Each row is a point on a landscape with many peaks, with its height.
A climber steps from a point to the highest of its 2 nearest points, and stops where none of them is higher. Distance is the straight distance between rows; heights are no part of it.
k_630 height 596: [-16 -75 -75 -37   7  18  45 -30  -4 -17 -47  24  34  72  -7 -19 -38  59
 -53  35]
k_653 height 342: [-21  -1 -12 -75 -15 -25 -60  10 -46  44   3 -21  60  55  -8 -26  -1  58
 -12 -35]
k_472 height 305: [ 28   6  33 -36  14 -13  14  46 -84  25  29   4  56  -1  61  28  14  40
 -31  -3]
k_339 height 239: [ 29 -29 -36  41  40 -11  47  52  -9  31 -37  11  16  21  45  -4 -47 -46
 -31  29]
k_220 height 84: [ 28   8  15 -24  10 -23 -17  67 -41  48   3  35  27  17  29 -11 -66  39
 -19  15]
k_998 height 402: [ 33  -8  24  67  44  39  39  21 -37  13  -3  61  18   3  28  29 -38 -47
  11 -15]
k_554 height 636: [-37  34 -19 -11 -18 -11 -46  -3   8  17  41 -72 -51 -42 -21 -41  27 -41
  24 -25]
k_664 height 51: [-61  -7  31   7 -39 -39 -57  40  -4  72  33 -30  -7  29 -36 -29 -12  29
 -26 -40]
k_571 height 418: [ -38  -48  -62   23    6   40  -55  -19    5    0   40  -53  -38   36
  -30    5 -102    6  -49    2]
k_758 height 428: [ 19   9  25  43   7   9  -2  12 -16  -9  12  64  36  17   8  15 -51 -16
   5 -26]
k_88 height 459: [-19 -49 -32 -10 -12 -23   6 -20 -16 -35  -3 -70  19  43 -12 -14  -8  39
 -35   7]
k_420 height 492: [ 19  44   5  -1 -11  13 -44 -35  64  22  -9  61 -38 -43  -1  21   0 -76
  51   9]
k_94 height 321: [-74 -79 -54  17   8  11  54 -17  34  -9 -45  31  -4   5 -42 -36 -35  58
   3   8]
k_400 height 555: [ 34   7  16  -7  18  13  51   3 -69 -27   9  43  43  -9  40  60 -10  -1
  29 -24]
k_774 height 493: [  3  -5   9  26  12  19 -15 -44  52  20  -9  48 -47 -46  14   8 -19 -83
  30  15]
k_171 height 625: [ 62  -6 -31 -20  23  43  48  -5 -62  -7 -21  13  50  43  56   3 -31  -8
 -38  32]
k_697 height 359: [ 10   7  26   1   5 -27   4  30 -42  31  22 -33  57  15 -13 -43  76  68
 -14 -52]
k_939 height 395: [ -8  24 -20 -28 -24  -9 -44 -48  -8 -17  -1 -32 -12 -12   2 -15 -41 -21
  34 -29]
k_734 height 337: [ 80  15  12 -52  -4  30  15  44 -70  -3  22   1  29   7  36 -24 -27  28
 -45  46]
k_522 height 568: [-46  -8   6  17 -15 -50 -11   2  12 -10 -32 -42  -4  20 -12  -1  24  -5
 -23  12]
k_824 height 378: [ -7 -21 -36 -16 -24  60 -49 -49 -39  -7  31 -82  -8  23 -21   7 -33 -49
 -24 -28]
k_644 height 431: [ 17  32  35  23   1  16 -10 -23   0   7 -12  51  37   7  34  47  14 -55
  27  -6]
k_579 height 589: [  9 -13  17 -17 -32  -1 -25 -39 -50  51  20 -40  36  -6  45 -12  53 -49
   6 -13]
k_452 height 614: [  9   8 -12 -33 -24  -8 -15 -28 -21   7  32 -71 -31 -51 -16 -61   3 -43
  38 -46]
k_253 height 672: [ 32 -14 -47 -26  29 -12  43  32 -56  -5 -38  21  70  39  43   0 -33  15
 -33  24]
k_494 height 588: [ 21  26  18 -38 -18  28  12 -29  39  -2  44 -20 -64 -54 -16 -14  94 -21
  30  -9]
k_528 height 521: [ -6  57  43  10 -16   4 -65 -25  33  31  -9  40  -9 -13   9  27  -9 -63
  44  -2]
k_575 height 451: [ 18  67   8 -35 -11 -21 -25   2  25 -18  18   8 -48 -52  -3 -30   0  13
  65 -21]
k_573 height 644: [-25  36 -24 -15  -9  -8 -61  12  59   3   7 -70 -63 -38 -24  -5  43 -33
  20  10]
k_882 height 401: [-13 -36  17  37 -31  27 -29 -37 -13  40  44 -56 -33 -27  -5 -21 -17 -61
 -11 -23]
k_216 height 619: [  5  29  -4  -4 -23   2  -7   4  69 -23 -19 -48 -42 -48   6  23  72 -18
  -4  34]
k_395 height 225: [ 26 -17 -36  -2  20 -10  26  31 -27  27 -34  17  32  -6  65 -10 -60 -53
  12  25]
k_313 height 315: [ 30 -16 -14 -38 -21  21  16  16  -7   8   4  -9   0  61 -11 -32 -58  34
 -68  49]
k_763 height 190: [-48  23  43  20  -3 -76 -12  53  27  31 -17  31   0   1 -11  -8 -15  36
  13  10]
k_150 height 400: [ 11  86 -22 -58 -18  27 -50   3  46  46  30 -31 -10 -40 -32 -25 102 -27
  27 -37]
k_893 height 482: [  9  36  49  -5  19  16  24  32 -41  29  24  54   4 -57  48  68  11 -43
  54  12]
k_200 height 604: [ 32 -24  -4  49  21   8  57  20   5 -16  -1  13 -41 -64  28 -27 -49 -39
  -3   3]
k_343 height 490: [ 53 -49   6  22  -1  58   9 -39 -16  16  18  17   7   5  41   4 -53 -56
 -40  15]
k_133 height 572: [  6  17  52 -16 -23  -4 -52   4 -38  63  20 -26  41   5  24 -15  29 -37
  12 -22]
k_822 height 608: [ 36  30  52  -3 -25  36  36   9  28 -25  43  -7 -48 -63  18   5  82  -2
  20   9]
k_44 height 453: [ 34 -36  10  21 -15  63  21 -58 -50  19  21  -7  38  20  58  27   2 -54
 -38  26]
k_989 height 390: [ 30  49  11  -7 -11  17   6   8  49  -7 -10  26   3 -26  41  65  84 -30
  25  48]
k_625 height 264: [ -9 -48 -22  83  67  -6  24  13  21   2 -48  45   2  39 -44 -18 -42   6
 -10 -20]
k_69 height 159: [-34  -3   3  -8  39 -34  54  52  -9   1 -31  80  27  11 -20  -9 -52  47
  40 -13]
k_702 height 339: [ 19 -15  36  -1   2   9  42 -46  46  17  31  42 -55 -65  29  29  64 -81
  12  51]
k_642 height 258: [ 27  10 -12 -15  26 -34  49  46 -60 -24 -11  -3  35 -49  62  28  -5 -35
  27  16]
k_827 height 274: [  4  14  16  -7   7 -56  32  58 -45  -7 -16  -8  31 -18  51   8   9  22
  11  20]
k_674 height 518: [ -4 -29  15 -38 -32 -12   5  43 -14  28  31 -54  -2  46 -19 -72 -12  60
 -84  20]
k_351 height 533: [-56  -9  -8  15   6 -14 -29 -29  16  -3 -17  35   8  54 -31   6 -50  10
   8 -22]
k_952 height 249: [  7  37  19 -18   1 -43  35  51  19 -29 -21 -36  -7 -27  30  -9  86  18
   9  22]
k_484 height 397: [-22 -37 -59  -1  -4  33 -45 -35 -17 -12  35 -91 -16  23 -31   4 -63 -20
 -48  13]
k_818 height 411: [ 42  84  18 -71 -19   9 -43  35  48  35  17  -4   6 -33   2  22 102   8
  14 -11]
k_965 height 476: [-31 -21  12  -9 -22  -7  22   4 -12 -10  27  21   1  32 -23 -27 -47  77
   1 -30]
k_517 height 370: [ 30   6   5  58  43  34  66   4  20   1  -3  48 -31 -59  21  46  21 -76
  20  33]
k_356 height 532: [ 22 -26   7 -20 -30 -25  10  53 -33  34  13 -69   2   9  25 -55 -14  15
 -70  22]
k_410 height 375: [-25  24  72   4  -3 -35  11  13 -28 -16  10  26  56  34  -2  36  54  52
   2 -26]
k_535 height 424: [  3  51  -1 -32   8 -38 -25 -20  22 -50 -11 -17 -22 -20   3 -20 -13   6
  55 -25]
k_545 height 528: [ 12  36 -19  24  18  20 -19   2 115 -62 -18  25 -62 -15 -28  29   0  43
  -8  32]
k_692 height 328: [ 62  18  18 -67 -16  20  -6  30 -26  11  24  -3  11  37  -6 -36 -53  53
 -61  48]
k_382 height 591: [ 56  -1  17 -29  -6  39  32   7 -80 -10  26  27  34   0  48  38 -18   3
 -16   4]
k_222 height 292: [-72 -39 -38  36  29  -4  10 -17  75  -8 -56  52  -2  37 -72  16   1  24
   0  14]
k_917 height 472: [  3   2  13   4 -29  -3   5 -20 -12 -39  18 -31 -11  11  -2 -12  -8  23
   7 -41]
k_767 height 595: [-15  21  26  52  31 -38  38  44  12 -23 -19  36   5 -14  10  10 -24  11
   3  -4]
k_628 height 60: [-49 -19  40  22 -36 -46 -48  40  -4  75  -9  -4  22  50   1 -23 -29  20
 -33  -1]
k_318 height 317: [ 29  -7  29 -55   7  -3 -15  63 -78  40  33   9  65  30  17  -7   0  68
 -31   1]
k_317 height 388: [  3  77   5 -58 -18  35 -52 -41  21  17  27 -21 -26 -32 -44  12  69 -37
  53 -42]
k_570 height 338: [-77 -44 -21  -4   6 -15  43 -14  24 -31 -39  78   8  17 -44 -18 -14  60
  38   0]
k_119 height 241: [ 15  28  42   9 -21 -37   6  38 -11   0  -7 -44  12 -46   9 -21  66   2
   9   4]
k_556 height 652: [-18 -30 -10 -20 -11 -35  -1  13 -38  22 -36  -9  74  66  25   4  -5  18
 -48  33]
k_582 height 223: [ 21  50  40   5   0 -47   5  78  -4  28   2  29  -2 -50  26   1   5 -17
  39  18]
k_751 height 72: [-23 -10  14 -17 -16 -48 -14  40 -23  41   6  23  25  36  15 -21 -54  37
 -34  12]
k_957 height 626: [-11  25   5 -21  -4 -47   5  -3 -16 -33 -37  13  25  19   0   5   9  34
  21  -7]
k_179 height 355: [ 31 -10  39  -3 -25   9  10  22 -47  15  45 -46  40  38   0 -32  37  57
 -37 -54]
k_918 height 488: [-43 -62  24 -37 -41  16  14  26  -9  25  39  14  -4  45 -38 -43 -36 100
 -26 -12]
k_840 height 663: [ -9   1 -47  16  22 -12  10 -11  68 -58 -63  31   9   8 -20  51  51  49
 -11  49]
k_9 height 104: [ 61   8 -25 -18  49  39  54  79 -53  10   1  34   0  23  10   4 -87  29
 -43  42]
k_461 height 406: [-72 -60 -11 -46 -41 -13   7  13 -18  26 -16 -13  34  42 -12 -32  -6  55
 -30   1]
k_132 height 357: [ 26   7  22   5  33  39  40 -11  39   5  10  68 -35 -52  32  64  49 -56
  38  55]
k_50 height 632: [  1 -50 -40 -18  24  -2  71  12 -25  -7 -39  37  46  51  23 -11 -25  44
 -44  34]
k_485 height 461: [-45 -29 -19  -5 -26   0 -23 -21  -2 -17  20 -13 -19  52 -47 -25 -60  62
 -13 -41]
k_679 height 556: [ 39   3 -37  50  58  23  -1   0  48  -4 -42  56 -43 -45  -1  -4 -22 -55
  30   9]
k_389 height 358: [ 29 -10  14 -30 -28  28 -23  15 -45  19  32 -60  15  32   6 -44   0  10
 -55 -40]
k_264 height 597: [-75 -22 -10  -8 -17 -46  -3  -5  30 -36 -26 -14  28  27 -20  15  28  37
  -4  13]
k_81 height 557: [ 43   8 -45  67  69  14  23   2  76 -32 -56  27 -22 -29 -14  34  35 -25
  11  35]
k_6 height 530: [  5  20  43   1 -37  16 -17 -41  -8  -1  37 -31 -15 -33  -8   8  51 -36
  32 -30]
k_541 height 368: [ 41 -21   9 -25 -19  22 -10   6 -57  63  48 -60  14 -19  12 -66  30  -3
 -22 -52]
k_67 height 629: [ -6  60 -10 -17 -33  -7 -34  21  47   3 -16 -55 -31 -29  -5   3  78 -41
  18  10]
k_592 height 558: [ 23 -14 -30  37  16  14  -8 -25   0  -1  -6  18 -27  19 -13  -5 -91  -7
 -22 -11]
k_853 height 129: [ -5 -53 -18  -5  24  33  33  34  -5  17  -5  86  24  54 -29 -20 -81  52
 -34 -13]
k_529 height 621: [ 23  11  67 -14 -20  15  26  29  -6  26  57  -6 -44 -73   2 -19  81 -25
  44 -19]
k_335 height 519: [ 11  -6 -40  40  26   3   1 -52  29 -15 -55 -29 -13 -48  25  15  25 -66
   4  52]
k_789 height 502: [ 18 -58 -27  77  25  52  -5 -43   0  -2 -32 -15  13  28   1   7 -36 -35
 -63   6]
k_801 height 627: [  0  -4 -45  32  71 -13  39   6  67 -48 -63  43   8  28 -30  10  34  21
  19  28]
k_3 height 515: [ -8  28  30   1 -24  16 -20 -21  21 -13  19 -61 -23 -14 -37   4  61  -2
  15 -43]
k_254 height 345: [ 79   7  22 -54 -13  26   4  35 -79  25  41 -44  27  10  21 -37  21  37
 -43  20]
k_842 height 500: [ 31 -20 -25  74  60  31  17 -19 -10   8 -56  41  32  38   2  27  -5 -44
   4   0]
k_70 height 454: [-33  -8  -6  43 -12  44 -40 -62  43  -6  25 -48 -50 -40 -31  42  28 -77
  10   3]
k_690 height 617: [-25 -22 -34  12  23 -19   6  -5  -2  15 -56  22  50  70  17   2 -33  -5
 -27  23]
k_22 height 275: [-56 -56 -44  64  47   2  12 -20  41  13 -42  29  -8  42 -61 -14 -41  14
  -1  -7]
k_125 height 394: [ 11  57  19 -44 -20   4 -43  16  45  69  35 -19 -61 -65 -15 -20  82 -41
  32 -21]
k_105 height 354: [-27  -8 -18 -74  -7 -51 -54   0 -38  17   8   6  36  50 -25 -36 -33  76
  23 -53]
k_16 height 330: [ -3 -23  14 -81 -14 -39 -29  43 -50  47  22  13  54  66   2 -25  -9  87
 -30   3]
k_272 height 630: [ 26  24  10  46  28 -30  40  42   7 -18 -15  22 -22 -48  26 -22 -37 -27
  18   3]
k_851 height 420: [-67   0 -26  43  12   5 -59  -4  21 -51  62 -88 -66 -20 -66  21   8  -4
  -1  -8]
k_295 height 369: [-25  32  17 -38  -9 -48 -45  -1 -13   8  13  14   9  26 -27 -29  -4  57
  48 -65]
k_773 height 520: [ -8  15  -5 -11 -12   8 -34 -44  44   4  35 -38 -88 -75 -26  -7   4 -66
  44  10]
k_775 height 549: [ 28 -21  21 -15 -31 -31   6  45 -43  29  15 -47 -17 -22  37 -60 -21   6
  -8  -4]
k_606 height 115: [ 22 -15 -16  -5  35  29  46  26 -32  12   4  46  20  42   4  -3 -80  46
 -56  13]
k_902 height 612: [ -2  -6  -8 -31 -27 -18 -43   5 -58  44 -12 -84  41  16  43 -29  34 -40
 -20  -6]
k_482 height 489: [ 23  18 -11 -24 -15   6 -12 -27  58 -28   1  -6 -61 -66  11  -9  17 -53
  31  17]
k_13 height 567: [-22 -60 -39 -36 -16  27  54   7  10   8 -23  54  14  52 -27 -41 -57  71
 -38  49]
k_236 height 527: [ 34 -32  -5  71  16  38   6  -8   2   6 -10  23   1  26  13  -7 -68 -39
 -33  10]
k_98 height 382: [ 11  36  15 -68 -16  -8  -7 -27  23  74  28   5 -38 -70 -36 -51 100 -45
  47 -47]
k_210 height 664: [-55   6 -19 -51 -19 -48 -18 -22 -16 -13 -35  16  43  51 -14  -5  -7  25
  30 -15]
k_271 height 554: [ 16  25  26  40   9   6  21 -15  22 -58  -8  18 -28 -38   6  14   9   1
  15  -7]
k_622 height 491: [  3  10 -34  12 -28  40 -47 -15  85 -35  36 -43 -62 -37 -34  57  48  -2
 -25  25]
k_831 height 351: [ 56   4  19 -51 -31  43 -12 -17 -63  12  35 -61  28  30  13 -32  16  13
 -55  19]
k_211 height 365: [-21  38  59   2  -8 -33  -4  28 -21   1   9 -13  54  10 -27  -4  84  61
   3 -43]
k_941 height 577: [-55 -33 -38   0  30   2  -6 -31  -1  10 -49  46  39  74 -33   6 -46  17
  -8  -6]
k_587 height 436: [-43  -4 -64  31  22  -7 -48 -22  33 -63  17 -94 -41 -44 -53  35  31  -2
  -1  31]
k_594 height 173: [-49   8   9  14   8 -48  32  30  29  14 -23  67  -5  21 -18 -17 -52  46
  22  -3]
k_421 height 631: [-62  10 -37 -10  -1 -25 -10  -6  72 -48 -53  -6  10   5 -36  37  50  33
   4  43]
k_769 height 398: [ 32  52  37   8  -6  11  22  45  38 -16   3  27   1 -17  26  56  63   9
  -4  29]
k_890 height 508: [ 24  19 -30  28 -21  41 -15 -10 108 -54 -13 -14 -40 -18 -13  43  34  29
 -27  31]
k_608 height 538: [ 12 -17 -24  36  70  13  34 -16 -24 -30 -51  59  53  49  11  43  -3  -5
  14 -21]
k_383 height 427: [ 57 -36  43  -5 -29  54  16 -16 -72  31  52 -20  36  17  51  11  15 -40
 -43  31]
k_289 height 233: [ 11  50  56 -15  10 -57  -7  63 -28  20  12 -21  -9 -61  21 -23  42   0
  41  11]
k_76 height 542: [ 20  14 -46  47  36   7 -24 -33  61 -38 -75  -5  -6 -36 -11  37  33 -24
 -13  55]
k_217 height 441: [ 15  62  15  25  37   7  20  45  40 -22 -24  85   9   5   4  69  19   8
  16  14]
k_443 height 349: [-28 -39 -22  72  36  29 -46 -58  16 -37 -16 -10  -3  30 -47  55 -47 -14
 -17 -23]
k_938 height 481: [ 35   0  42  21 -11   7  23 -24 -36 -39  16  -8   9   2  25  -4  14   1
   0 -24]
k_709 height 471: [  8  12  10  59  20 -10  42   0   4 -46 -39   5  26  -9  50  37  40  -6
   3  30]
k_242 height 593: [-53 -27 -49 -68 -28  -7 -51 -22 -33   4   4 -50  35  69 -16 -16 -34  16
 -34   4]
k_138 height 534: [ -9 -21 -48  -4 -12  11 -46   1  -7  33  -1 -36  -2  39   6 -20 -80 -10
 -55  24]
k_106 height 360: [-99 -61 -19 -27 -29  -9  35   5  21  12 -16  58  19   8 -28 -33 -21  70
  34  -7]
k_462 height 430: [ 11   2  47  19  -1   0  -4 -14  17  37  14  58   4 -32   9  45  21 -93
  25  18]
k_160 height 635: [ 40   9  46 -18 -17 -11  20  30 -41  39  53 -21 -16 -53  22 -46  40 -10
  30 -25]
k_174 height 563: [-22 -13 -64 -41 -19 -13 -63  -5 -25  29 -22 -62  16  44   6 -24 -44 -23
 -42  27]
k_908 height 456: [-41 -31 -38  25  22   8 -29 -49  -9 -56   5 -96 -14 -25 -22  21   4  -8
 -27  13]
k_901 height 598: [-10   4  -2  24   0 -35  21  12  47 -32 -31 -61 -43 -43  -3 -20  32  -9
 -10  34]
k_276 height 477: [ 17  57   5  14  56  13  41  36  -2 -28 -11  59  14 -38  20  60  -5 -17
  35  -3]
k_442 height 469: [ 46  56  17 -33 -17  -8 -10  11  58 -21   8  23 -65 -59  16  -1  16 -15
  54   5]
k_784 height 590: [-14   1  -8  29   9 -42  16  -3  23 -31 -42  25  16  10  -1   5  -6  14
  13   8]
k_80 height 415: [  8  52  51  35   3   6  21  32  49 -36  -2  55 -14   6   3  53  36  36
   0   8]
k_128 height 628: [-43 -13 -25 -40 -10 -31 -55 -34 -28   1 -14 -16  50  49  -5  -3 -30   6
  -5 -17]
k_713 height 559: [ -2   3   6 -22 -26  13  -8 -61  13 -14  46 -31 -59 -52 -22  -4  60 -52
  46 -14]
k_636 height 419: [ 40  66  25 -44 -34  -4 -15  49  59 -19  20   7 -17 -32   6  14  71  30
  22  -5]
k_604 height 560: [  8  34   1  30   5 -12  -5  -5  78 -54 -10   7 -65 -31 -18  -4  -6  16
   9   2]
k_144 height 364: [  2  32  15 -60 -14  24 -33 -39  36  62  21  -7 -26 -31 -11  24 109 -74
  38   2]
k_911 height 646: [ 35   0  32 -16 -14  10  11   0 -57 -24  43  21  20  39   6   7 -51  53
 -19 -44]
k_288 height 356: [ 21 -25 -32 -68 -49  65 -52 -60 -53  13  28 -69  -2  20  17 -13  -7 -49
  -8 -11]
k_152 height 507: [ 18   6  40  17  -8  14  30 -32 -24  -9  20  -5 -11 -34  19  32  41 -38
  27  -5]
k_797 height 573: [ 40 -22   4   4 -15 -10  39  21 -20  -1  10 -26 -25 -31  44 -43 -50 -23
 -16   4]
k_519 height 290: [  2   0   2 -30   8 -29  40  73 -90  13   2  11  47   1  50  13 -22  25
 -30  16]
k_277 height 587: [ 48 -14   2 -21   1  43  27 -11 -48 -38   4  -6  26  39  36  13 -24  10
 -46  12]
k_341 height 291: [-11 -31  -9  39  -5 -13  37 -46   9 -86  -7  -9 -21  -8 -28  -2  -9  59
 -19 -29]
k_786 height 404: [-63  -5 -18  36 -10   7 -49 -27   6 -25  53 -54 -17  19 -59  21 -20   3
  -1 -24]
k_267 height 552: [ -1  17  39  15 -33  -4 -71  -9 -10  57  10  12  26  -5  14  11   1 -62
  19 -10]
k_7 height 580: [-16  -5 -13  18  24 -10  19 -20 -27  -6 -58  42  82  57  36  38   2  -8
  -1  18]
k_852 height 423: [-59 -70 -18 -53 -39  -6   7   5  -4  29   9 -47  14  64 -29 -33  -4  53
 -71  46]
k_301 height 316: [-86 -15 -24  -4   4 -11  14 -22  56 -20 -53  60  12  23 -39  12  23  48
  31  16]
k_311 height 569: [-11   4  26  19 -10 -48  15  13   8 -13  -7 -32 -25 -11  29 -21   0  -5
  -2  24]
k_884 height 479: [-38 -49 -35   9   5 -25  15 -24   3 -32 -45 -20   4  23 -22  -5 -32  39
 -40   3]
k_285 height 380: [-47   0 -11  48   9  26 -59 -54  31 -51  19 -17 -30  17 -64  50 -31   9
  19 -20]
k_940 height 144: [-41 -47 -11  -7  13   9  52  35 -16  29 -17 100  36  36 -23 -21 -64  53
  21 -18]
k_446 height 504: [-34 -36 -58  10   0 -17 -17  -4  13  -3 -33 -27  -5  22 -14 -14 -68   0
 -48  16]
k_668 height 581: [ 39   7 -35  72  90  20  20  11  40 -15 -55  56  -9   1 -31  15  -9 -30
  29  -4]
k_995 height 432: [ 12  81  15 -35 -13 -12   2  19  40 -45  14  17 -27 -24 -10  -8  32  55
  49 -12]
k_610 height 467: [ 29   6   3  68  30  20   2 -48  14 -12 -30  33  26   7   8  38 -12 -55
  22  -4]
k_28 height 592: [-19   1  11  44   9 -39  33   9  50 -38   5  19 -55  -7 -28 -24 -31  49
   5 -10]
k_647 height 440: [-35 -44 -51 -52 -21 -17  -2  13 -10 -10  14 -90 -15  36 -28 -25 -16  39
 -67  27]
k_753 height 624: [  8   3  -7 -41 -32 -32 -24  21 -53  44 -12 -40  53  35  47 -23  -2   4
 -39  24]
k_879 height 379: [ 19  43  24 -46 -32  11 -15 -15  24  24  17  12   2 -35  38  33  94 -57
  42  29]
k_532 height 405: [ 30  77 -17 -67 -35  18 -17   5  51   7  17 -33 -17 -40  12 -12 111  -4
  22 -27]
k_324 height 478: [-15 -59 -33  52   8  16 -26 -61   0 -31 -11 -62   1  15   4  25 -20 -20
 -57  10]
k_869 height 501: [-20  19   7   2 -22 -10 -33  -2 -16   9  28 -56 -13  -8 -46 -30  37  13
  -3 -73]
k_142 height 94: [ 49  16  -2 -26  38  22   7  82 -53  50   0  51  17  27  35  -2 -83  12
 -25  19]
k_867 height 439: [-57 -37 -60   8   6  17 -40 -29   8  -9  34 -14 -18  54 -51  11 -88  41
 -18 -15]
k_73 height 367: [ 22   2 -17 -55 -25   1 -37 -43 -41  23   4  -8   4 -19  31 -37 -35 -44
  27 -15]
k_208 height 594: [  5 -14 -22  38  18 -20  26   7   6 -33 -16  31 -25  -4 -21 -38 -94  19
  11 -15]
k_58 height 399: [-10  40  52  26  12 -16   0  -5 -23 -18 -10  33  55  20  18  55  33  -2
  23   0]
k_617 height 622: [ 52  -2  45 -17 -22  29  -7   5 -65  13  52  14  17  10  27   2 -34   9
   2 -31]
k_812 height 529: [ 32 -33  -8  53  41   2   0 -34  27   6 -18  21 -46 -56   2 -14 -53 -70
  33   6]
k_239 height 462: [ -3  33  21  32   4   5 -18 -21   2 -48  -9  52   3  23 -16   4 -47  10
  34 -47]
k_564 height 494: [-20   3  -7  53  30  10 -19 -28  29 -11 -22  66   3  51 -33   0 -59  12
  23 -47]
k_347 height 371: [-18  33   0 -34 -24  48 -52 -51  43  34  51 -27 -29 -35 -43  20  95 -70
  32 -34]
k_707 height 586: [ 45  25  50  11  -6   6  40  -3  23 -58  33  12 -53 -57  11  -6  30  13
  41  -2]
k_860 height 392: [-46  32  -1 -32  -7 -46 -47 -15  18 -40  -1  -2 -13   7 -42 -10 -27  39
  42 -36]
k_996 height 517: [ 23  28  13 -18  39  21  60  20 -60  -9   3  46  14 -50  41  60  -2 -34
  51 -14]
k_507 height 252: [ 34 -47 -45  66  60  -8  37  35   5  13 -54  40  19  32  -1 -16 -49  -9
 -10   6]
k_177 height 384: [-72 -64  -3 -33 -30 -26  35  27  -3  28 -19  44  16  27  -9 -35 -34  61
 -23  18]
k_695 height 487: [-30   2  -6 -20 -22 -23  -2 -17 -26  -9  22 -45   0  20 -47 -26  12  57
   9 -58]
k_479 height 306: [-71 -63 -14  29  -7   1  55 -31  33 -49  -6  10 -11   2 -37  -4 -16  65
 -10 -16]
k_804 height 210: [  3  24  54  15  10 -60 -28  59 -15  35 -13  38   8  -9  17   1 -20  -7
  24  13]
k_531 height 383: [ 21  -3  37  61  24  37  63   7 -21   8  15  41  -3 -45  33  45   1 -51
   7   6]
k_35 height 457: [  9  29  45 -17   6   3  13  -4 -14  58  15  68  -2 -44  42  46  54 -68
  53  23]
k_166 height 242: [ 29  -6 -10 -17  -1 -19  18   3 -39  -6 -38   0  25 -41  68 -17  -4 -58
  17  17]
k_498 height 425: [-28 -36  24  34 -20  20 -26 -62  14  39  44 -24 -48 -35  -2  23  15 -81
  -4  -6]
k_810 height 343: [ 39 -12  -9 -51 -45  25 -29 -48 -45  25  17 -29   9   9  34 -20 -35 -51
 -23  11]
k_845 height 623: [-22 -12 -44  50  35 -21  28  -9  46 -34 -41  21 -41 -11 -38 -27 -66  56
  16 -14]
k_904 height 260: [  0  39  21  -4  11 -41  55  53 -12 -36 -16   6  26 -32  36  28  55  25
  17  32]
k_726 height 602: [ 27 -19 -48  73  93   1  57  13  31 -34 -49  65  -9  19 -35   1   6  18
  34   2]
k_33 height 475: [-20  15 -25   9 -19  64 -57 -49  72  -6  50 -41 -64 -50 -37  63  66 -58
   5  18]
k_655 height 450: [ -7  -4 -10  70  34   7  27 -44  21 -39 -52   9  37  20  11  52  36  -5
  -8  29]
k_145 height 387: [  2 -11  51  28 -38   9 -33 -12 -28  38  33 -59 -18   5  -5 -27  -7 -22
 -24 -36]
k_170 height 495: [ 20 -12   4  28  13  -2  31 -28   0 -40 -45 -20   7 -43  42  22  37 -49
  19  33]
k_671 height 377: [ 27  -6  48  11 -33  21  -2  -8 -40  45  65 -53 -24 -14  -7 -42  23  -8
   6 -80]
k_489 height 503: [-13 -39  47 -25 -30 -22  -5  48 -23  37  36  -9  -1  52 -10 -42 -12  79
 -43 -18]
k_927 height 613: [ 19   7  18 -45 -20   1  10 -23 -23  36  47 -29 -31 -56  -2 -53  47 -37
  42 -56]

Where does a climber stop that starts at each point below?
k_288 => k_272
k_132 => k_690
k_285 => k_845
k_22 => k_210
k_144 => k_382
k_655 => k_840
k_541 => k_604
k_479 => k_210

Call two points neighbours if one is among the 2 nearest of the other. Go from one point of each pair to the other, from neighbour to neighbour, staying as high as possible. Name the lowest point that can't be avoided.
k_690 and k_253 => k_462
k_604 and k_573 => k_271
k_160 and k_556 => k_420
k_253 and k_210 => k_965
k_160 and k_573 => k_927
k_911 and k_253 => k_277
k_840 and k_573 => k_522
k_272 and k_210 => k_784
